Each row is a point on a tangle of strands that fork and nearly touch. The rows are in no order.
In the rows, 128 means zero.
Two points are linked if the straight distance between their rows is under 136. Some points are linked to none.
<292>: [112  91 156 145 203 126 145 133 151 114 129 151 110  83 139 117  67 146
 122  97 141 129 135 136 117 111 132  93]
<762>: [ 90 151 132 113  93 146  71 148  88 118 127 197 126 143 163 127 130 152
 137 145 106 188 144 140 151 169 127 154]
<599>: [ 89 128  90 114 108  87 150  55 127 130 150 141 164 174 149 177 137 136
  90 104 204 145 108 139 107 127 162 136]
<629>: [127 134 147 100  54 150  90 156 154 164 141  96 112 144 139 133 164 130
 157 123 122 167  81  80 154 166 141 136]
<162>: [153 143  89 157 164 184 117 162 147 134  99 161  99  71 164 118 124 156
 148  74 138 111 170 133 105  75 121  71]
<445>: [108 160  90 135 104  93 129  81 137 106 100 199 125 191 118 146 169  77
 108 106 173 121  87  85  77 146 158 158]
<924>: [103  98 150 175 193 148 140 138 160 162 105 191 169 132 101  93 133 133
 133 140  96 122 184 117 169 104 117 177]
<500>: [127 168 107 137  85 149 119 139 110 171 205 112 136 126 128 151  68 134
 104  98 130 142 111 149  90 149 150  88]
<293>: [104 130 125 136 182 115 141  87 162 143 140 101 189 137 128 156 120 119
 140 170 103  88 133  69 174 118  45 131]
<133>: [146 131 165 139  72 169 117 166 160 154 165  73  94 117 124 134 195 136
 150 107 113 117  76  97 133 161 149 109]
<107>: [144 153  90 100 137 111  99  58  89 137 147  42 164  68 119 150 113 119
 198 131 152 153  90 152 143 139 147  73]
<792>: [153 119 143 180 202 127  68 109 101 139 112 130 115  59 114 114  87 125
 178  93 163 123 135 127  68  96 118  94]
<770>: [165 183  67 115 139 160 123 141 133 147 154 112 145  77 131 114 112  75
 105 109 135 160 152 188 130 106 136  98]
<576>: [123 167  67 134 133 114  76 111  67  92 152 118 170 163 126 126  72  96
  96 161 145 154 106 148  93 143 157 129]
<473>: [134 127 154 129 117 145 154 146 141 177 186  97 142 156  88 128 157  83
  77 153 127  57  97  84 115 142 118 139]
<708>: [109 128 142 135  97 147 144 161 112  70 131 177 106 192 131 131 181 167
  98 172 100  99 158 105 123 118 147 148]
<338>: [135 121 167 109 130  49 183 149 130 127  73 119 106 136  94  88 118 109
 131 148  94 112 160  96 172 107 137 149]
<286>: [ 95 139  63 122 189 169 126 117 126 108 125 152 151 142 132 144 135 178
 110 139 110 147 153 159 134 123 137 125]
<960>: [ 85 103 162 119 198 102 153 129 158  95 150 120 128 131 156 132  64 120
 105 162 151 130 113 119 138 123 114 110]
<258>: [106  95 154 217 160 186 130 137 157 175  74 109 118  59 127 107 109 148
 171  98 120 137 157 150 106 128 133 170]
<957>: [136 163  77 149 104 130 107 125 118  82 151 105 145 179 116 137 119 106
  94 126 155 129  84 156  56 143 168 127]
<650>: [ 73 136 149 116 147 141  81  96  79 108 160 200 119 156 164 152 113 139
 128 170 109 166 164 144 131 176 141 153]
<696>: [107 147  93 118 175 112  51 107  71 101 125 135 168 148 142 126  93  95
 130 186 149 147 121 168 131 152 117 140]
<189>: [128 111 101 103 103 174 109 112  96 136  81 126 182  73  85 139  75 125
 214 126 179 136 151 160 120 119  93 118]
<798>: [133 116 152 104  62 123 176 188 137  93 113 155  97 197 150 134 181 126
 110 135 124 103 129 101 128 112 150 140]
<634>: [160  79 180 118  68 126 130 135 128 119 134 145 122  55 132 139 121 141
 135  92 163 147 145 183 140 129  87 133]
<152>: [ 93 160  87 104  81 108 142  77 132 122 122 177 138 185 140 164 155 124
  90 100 173 144 127 103  84 139 163 148]
<838>: [101 107 155 132 152  97 144 127 145  79 163  94 126 165 159 140 104 115
  97 158 173 125  76 145  98 145 150 129]
<137>: [166  99  92 101 138 151 116  81 105  75  99 167 141  86 128 131 140 163
 126  93 146 166 207 171 152  80 153 118]
<444>: [178  99 157  83  91 101 132 125 147 163 126 119 104 138 123  85 170  87
 112 106 128 156 126 101 177 116 159 143]
<609>: [148 169  90 136 142 148 127 143 141 147 139  95 109  57 118  90 117  81
 117 131 113 164 120 149 132 153 136 127]
<887>: [ 91 126 171  99 142  56 177 142 120 123 102 134 109 189 125 126 113 124
 109 146 116 113 162  98 148 110 166 140]
<401>: [193 105 150  93  71 124 101 129 103 133 172 106 129  76 119 165 125 121
 151  95 172 136 122 163 134 131 101  91]
<209>: [156 138 167 140 116 183 130 146 139 150 161  77 136 121  76 117 199 106
 113 130 111  63  93  77 137 167 131  99]
<7>: [130 163  95 117 160 146 164 132 156 158 129  74  98 106 132  94 119  99
 104 140 103 109 106  89 123 155 134 122]
<659>: [156 137 116 190 143 164 102 153  95 113 113 195 101  68 148 136 116 159
 142  72 119 146 173 146  76  81 140  96]
<750>: [117 150  78 122 107 180 148 159 141 177 126 131 126  78 121 134 116 157
 132 124  91 123 137 128 153 153  75 130]
<748>: [161 107 189 130 111  95  84 136 147 101 129 125 156 173  98 106 147 107
 132 173 122 107 119  81 160 117  85 134]
<227>: [133  87 128 144 155 193 109 161 141  76 127 194 113 121 123 131 119 199
 128 107 131 121 167  97 126  92 166  91]
<885>: [123 124 140 103  59 115 199 210 133 103 134 127  71 178 120 153 131  90
  99 111 138  98 117 125 103 133 150 137]
<41>: [100 120 152 112 145 102 134  89 131  98 148 147 116 196 170 146 168  32
 107 134 159 142  95 152 118 146 141 189]
<289>: [132 107 160  96 119 111  52 109 111 179 123 147 165 150 109  86 153 140
 141 133 145 148 142 128 178 120 136 142]
<423>: [112  90 144 145 138 131 150 158 114 101 137 173 144 175  99 133 119 178
 100 152  85 100 153 129 132 116 101 136]
<582>: [132 123 156 157 112 119 117 152 150 154 150 119 141 199  98  93 172  98
  88 158 138  76  90 103  97 126 144 157]
<22>: [113  90 171 144 159 167 129 163 159  54 146 155 108 120 153 131 155 209
 129 136 133 127 145 142 136 105 150  93]
<271>: [ 99 156 136 103  79 135  76 137 126 171 145 150 120 176 178 144 151 123
 144 140 119 173 106 126 147 181 121 156]
<298>: [121 162  70 102 144 143 105  86 104 144 142  77 169 111 128 168  57 130
 173 116 145 149 110 136 120 120 128  59]
<491>: [156  99 112 143 132 154 128 145  98  74 119 190  91 117 120 149 116 200
 132  84 105 121 164 120  92 105 137  88]
<909>: [187 143 120 142 135  90 154 112 134 148 132  74  73  95 163 114 224 135
 137 106  99 120 115 172 122 101 128 128]
<470>: [115 146  98 120 138 142 107 105 122 184 168  91 140 115 124 151  71 157
 145  90 135 126 104 120 108 144 140  74]
<219>: [122 105 157 152 149  92 177 120 123 168 144 105 124 106  80 112  91 148
 125 133  92  73 121  83 131 126 114 120]
<331>: [ 95 160 111 132 101  76 151 104 143 108  66 156 109 216 138 135 183  66
 135 130 141 107  86  93  95 131 143 182]
<497>: [171 151 114  99 125 126 117  64  85 143 141  48 146  69 116 173 169 132
 169 117 143 102 103 117 133 149 123  68]
<93>: [ 93 148 120 132 135 115 144  83 144 132 130  74 159 175 147 185 120 122
 126 176 120  92  88  67 146 147  72 135]
<731>: [ 69 146 154 102  92  53 173 107 133 123  70 137 110 208 144 153 156 118
 129 131 141 120 126  83 130 128 171 153]
<740>: [109 151 139 118 154 125 124 143 119 105 108 167 113 169 175 118 135  76
 108 180 106 129 141 122 141 148 101 161]
<309>: [139  88 175 169 113 109 140 127 156 136  73 119 126  70 107  61 131 134
 149 135 123 150 158 144 163 107 123 182]
<935>: [184 103 163 121 103 111  85 115 150 116 114  76 163 142  91 126 162 144
 151 148 134  89 117  88 163 109  81 105]
<51>: [199 120 137  94  92 107 139 100 120 165 138  97  99  76 102  98 151  98
 124  88 109 144 122 110 150 135 145 127]
<774>: [ 97 138 150 160 194 124 112 105 153 173 134 160 187 143 130 121 127 110
 153 164 102 108 175 122 172 121  57 160]
<153>: [211 142 135 110  69  96 114  84  85 169 152 101 110  63 114 154 132 107
 141  67 121 152 134 142 126 125 122 101]
<480>: [144 130 133 127  76  99 186 175 110  80 159  89  71 147 137 158 109  81
 119 111 117 131  74 159  74 145 149 137]
<142>: [128 128 204 150 108  98 108 178 141 109 146 137 130 206 112 102 160  96
 114 180 114  99 104  99 126 135 132 164]
<603>: [109 151  72 124 152 142 198 147 142 139 130 107 101 151 141 125 108 138
  82 135 105  74 117 126  96 124 122 106]
<697>: [108  87 171 191 159 161 131 127 162 171  75 134 148  84  97  63 106 116
 141 119 133 126 180 125 146 111 129 190]
<207>: [161 101 146  84 101  92 110 114 121 147 106 159 124 143 144  82 155 150
 114 110 124 162 157 111 181 107 156 146]
<407>: [119 103 173 145 177 150 108 153 162 111 159 142 110  85 166 125 113 173
 131 113 167 139 133 166 118 112 128  74]
<80>: [106 106 177 107 130 102 130 123 145 108 152 120 115 192 147 137 121  38
 110 135 174 133  75  95 107 141 148 157]
<913>: [120 141 153 101 139 130 140 176 141 104 110 134  83 124 166 114 137  37
 132 166  99 153 112 101 159 161  99 173]
<339>: [114 112 148 142 154 137  46 127 114 131 107 161 155 120 104  56 139 163
 138 146 138 167 150 148 158 117 174 150]
<635>: [ 99 125  88 142 184 121 143 112 159 136 108 105 135 162 132 128 155 210
 128 139  90 126 119 152 136 114 137 124]
<232>: [134 145  98 141  75  94 163 134 122  67 140 120 119 173 126 157 113  86
  97 101 146 153  75 146  59 139 171 137]
<451>: [164 102 142 105 116 118 144 119 112  88 138 152 106  91 155 132 142 163
 116  90 135 176 163 194 137 110 138 119]
<732>: [137 141 105 150 120 190 124 180 157 143 114 138 108  66 136 114 113 155
 137 109 119  91 133 120 121 121  93 101]
<543>: [141 106 124 127 124 125 130 150  95 124 170 150 136 134 108 115 103 153
  80 131 117 109 133 167 116 133 117 125]
<279>: [114 105 119 194 184 137 134 112 168 168  70 107 135  71 104 116 139 180
 191 116  91 127 119 145 143 128 118 145]
<85>: [144 112 154 134 120  68 184 159 133 130  80 125  94  87 115  62 156 125
 136 129  87 137 158 162 175 106 162 166]
<422>: [ 96 152  55 114 132 139 174 137 118 153 124 121 129 136 140 161  81 151
 108 141  83 117 118 128 124 147  82 137]
<131>: [122 141  66  72 121 159 109 107  92 146 110 113 181  91 107 165  71 125
 196 142 160 137 132 124 142 123  85  92]
<322>: [138  99 100 112 127 168  98 124 121 105  69 154 163  92 122 124 111 145
 162  99 169 156 181 176 135  99 123 122]
<727>: [175 122 133 111 110 122 107  87 130 133 113  60 141 101 101 152 162 161
 166 125 128  89 106 104 143 132  93  88]
<553>: [123 156 111 125  75 153 144 175 119 156 179 147 113 156 130 125 114 137
  78 112 124 139 123 138  97 146 156 119]
<687>: [116 119 162 149 110  88 190 121 134 172 165  87 142 171  77 134 120 146
 109 146 105  54 108  73 121 129 112 129]
<558>: [ 86 140  84 107 156 150 117  91  78  76 142 167 139 157 157 181 100 162
 107 168 122 173 158 144 122 150 133 147]
<99>: [116 131 135 163 160 114 158 136 165 140  96 102 102  98 138 107 146 190
 160 141  77 126 113 149 140 117 119 121]
<555>: [158 156  75 140 164 158 146 113 125 116 111 137 131  40 153 141  85  92
 121  87 147 150 180 196 104  99 101 109]
<15>: [113 145 109 111 147 151  84 141 126 116 115 128 149 117 147 124 107 104
 132 175 138 142 122 137 150 152  70 141]

A fork is a point with three links. Follow the links from the first point to the second and name the forks in between, in order.
<634> / <470> => <298>
<286> / <219> => <473>
<293> / <762> => <697>
<774> / <935> => <697> <473>
<207> / <687> => <298> <473>
<687> / <451> => <473> <298>

A fork is a point with three links, a tip a point with one. Leave the first point through the second and follow the links. Name the first fork or tip that comes.
<473> / <582> => <298>
<609> / <7> => <41>
<635> / <286> => <473>
<137> / <451> => <339>
<209> / <133> => <697>
<491> / <659> => <555>
<708> / <798> => <913>

Follow the links from the first point to the second, and from the first to the third. Name the last point that the two ways share.
<271> / <189> / <885> => <298>
<137> / <885> / <687> => <298>
<887> / <635> / <293> => <697>
<553> / <99> / <219> => <473>
<423> / <219> / <271> => <473>
